Points on a hilly landscape, in no order, each with its height.
From any point a climber takes the steepest step (rise divided by distance) to one of its 4 nearest points. It stops when none of these is higher. Distance is the straight distance between rows; heights are no part of it.
q95 height 55: [-1.77 -3.51  0.91  1.58  0.32  1.31 -2.59  0.05]
q536 height 522: [-3.66 -2.41  2.13 -2.33  0.20  0.92 -6.06 -3.17]
q625 height 447: [-2.35 -1.75  1.54 -4.32  0.36  2.03 -6.91 -2.92]
q408 height 911: [-3.48 -1.06  2.11  4.49  2.63 -2.47 -3.29 -0.94]
q261 height 58: [ 3.13  2.71 -3.82 -1.01 -2.20 -0.36  5.76 -0.97]
q706 height 737: [-5.41  5.38 -0.12 -1.19 -6.93 -4.51  6.47  1.69]
q503 height 862: [ 0.54 -3.54  1.70 -7.42 -0.88  5.57 -1.42  2.70]
q585 height 473: [ 0.63 -4.31  0.33  0.39 -0.65  3.34  0.41  1.96]
q393 height 736: [ 0.09 -5.08  1.49 -4.20 -1.35  5.06 -0.46  3.54]
q571 height 869: [-5.14 -2.33  2.33  0.11  0.47 -0.46 -6.16 -2.85]
q802 height 305: [-0.74 -3.64  0.24  1.63 -0.35  2.13 -1.32  0.76]
q243 height 602: [-5.61 -1.78  3.45  1.58  1.60 -2.16 -6.20 -2.46]
q491 height 848: [-1.63  0.86  0.88  4.86  2.59 -3.31 -1.75 -0.68]
q493 height 811: [-2.23 -1.61  1.29  3.91  1.48 -1.31 -1.83 -0.69]
q489 height 322: [ 1.46  3.98 -3.07 -0.49 -2.11 -2.17  5.12 -1.51]
q510 height 386: [ 2.04  2.33 -2.73  1.71 -0.07 -1.80  2.75 -0.95]
q850 height 334: [ 0.40  0.55 -0.95  3.71  1.44 -2.04  0.63 -0.41]
q126 height 557: [ 6.02 -0.22 -2.66 -0.82 -1.43  3.89  6.51  2.57]
q469 height 205: [ 0.44 -2.61  1.44 -7.94  0.12  4.74 -3.92  1.06]
q159 height 493: [ 4.79 -3.17 -1.06 -0.15 -0.98  4.24  4.84  3.82]
q792 height 248: [ 0.74 -1.29  1.07 -7.41  1.08  3.62 -6.08 -1.21]
q56 height 442: [-0.39  6.22 -1.59  1.25  0.08 -5.31  1.77 -0.93]
q602 height 589: [-1.02 -4.51  1.07 -2.79 -1.38  3.66 -2.51  1.24]
q215 height 898: [-2.58  4.81 -2.23 -1.92 -6.12 -3.35  6.36 -0.52]
q61 height 649: [ 1.77 -5.16  1.06 -3.08 -1.73  5.55  2.07  4.50]
q382 height 79: [ 4.39 -0.43  1.29 -8.07  4.55  3.73 -6.49 -0.64]
q622 height 274: [ 1.69  2.90 -2.20  2.71  0.68 -2.96  2.11 -0.89]
q294 height 759: [-2.86  6.58 -1.05 -1.29 -3.56 -5.05  3.90 -0.81]
q161 height 755: [-2.71  2.89  2.52  5.48  3.66 -4.77 -2.73 -0.71]
q661 height 478: [ 2.61 -1.04 -1.69  2.48 -0.12  0.88  2.47  0.84]
q924 height 477: [ 3.05 -3.54 -0.64  0.69 -0.96  4.06  2.48  3.28]
q274 height 597: [-0.83 -0.38  0.23  4.25  1.47 -1.63 -0.60 -0.42]
q597 height 219: [-0.09 -2.03 -0.52  3.19  0.88  0.14 -0.01  0.10]
q932 height 393: [-2.79 -3.17  1.72 -2.39 -0.47  2.51 -4.89 -1.13]
q338 height 768: [-0.82  4.98  1.03  4.26  2.87 -5.88 -0.87 -0.54]
q125 height 158: [ 2.02 -0.48  1.19 -7.91  2.77  3.52 -6.77 -1.99]
q437 height 281: [-1.22 -2.40  0.35  2.99  0.82  0.02 -1.16 -0.11]
q435 height 492: [ 3.85 -1.08 -2.24  1.01 -0.57  2.68  4.22  1.61]
q165 height 362: [-0.88  6.76 -0.37  1.21  0.30 -5.82  1.45 -1.27]
q641 height 521: [-3.83 -2.64  1.91  1.73  0.84 -0.55 -4.25 -1.39]
q93 height 854: [-5.11  1.29  5.63  4.73  3.75 -5.32 -5.30 -1.29]
q185 height 232: [ 4.88  1.98 -3.60 -1.28 -2.47  2.05  6.71 -0.07]
q416 height 435: [ 0.96  4.42 -2.28  1.40 -0.20 -3.84  3.04 -1.09]
q92 height 372: [-1.48 -2.68  1.31 -4.87 -0.71  3.37 -4.72 -0.51]
q595 height 871: [-4.16  1.02  3.62  5.29  3.30 -4.43 -4.46 -1.49]
q501 height 468: [ 1.45 -1.85 -0.92  2.48  0.27  1.24  1.25  1.13]
q814 height 695: [ 6.32  1.19 -3.64 -2.33 -2.35  3.24  8.19  1.32]
q605 height 373: [ 0.01  4.60 -0.28  3.42  1.83 -4.92  0.40 -0.99]
q231 height 549: [ 6.86 -1.72 -1.54 -1.64 -1.15  5.17  7.50  4.53]
q785 height 616: [-0.09  5.58 -2.38 -0.15 -1.61 -4.21  3.56 -1.25]
q107 height 466: [ 2.73  0.37 -2.28  2.45 -0.01 -0.07  2.77  0.09]

For each start below, name the point where the climber stops.
q622 | q215
q56 | q215
q802 | q503
q932 | q503
q261 | q215
q107 | q814
q625 | q571
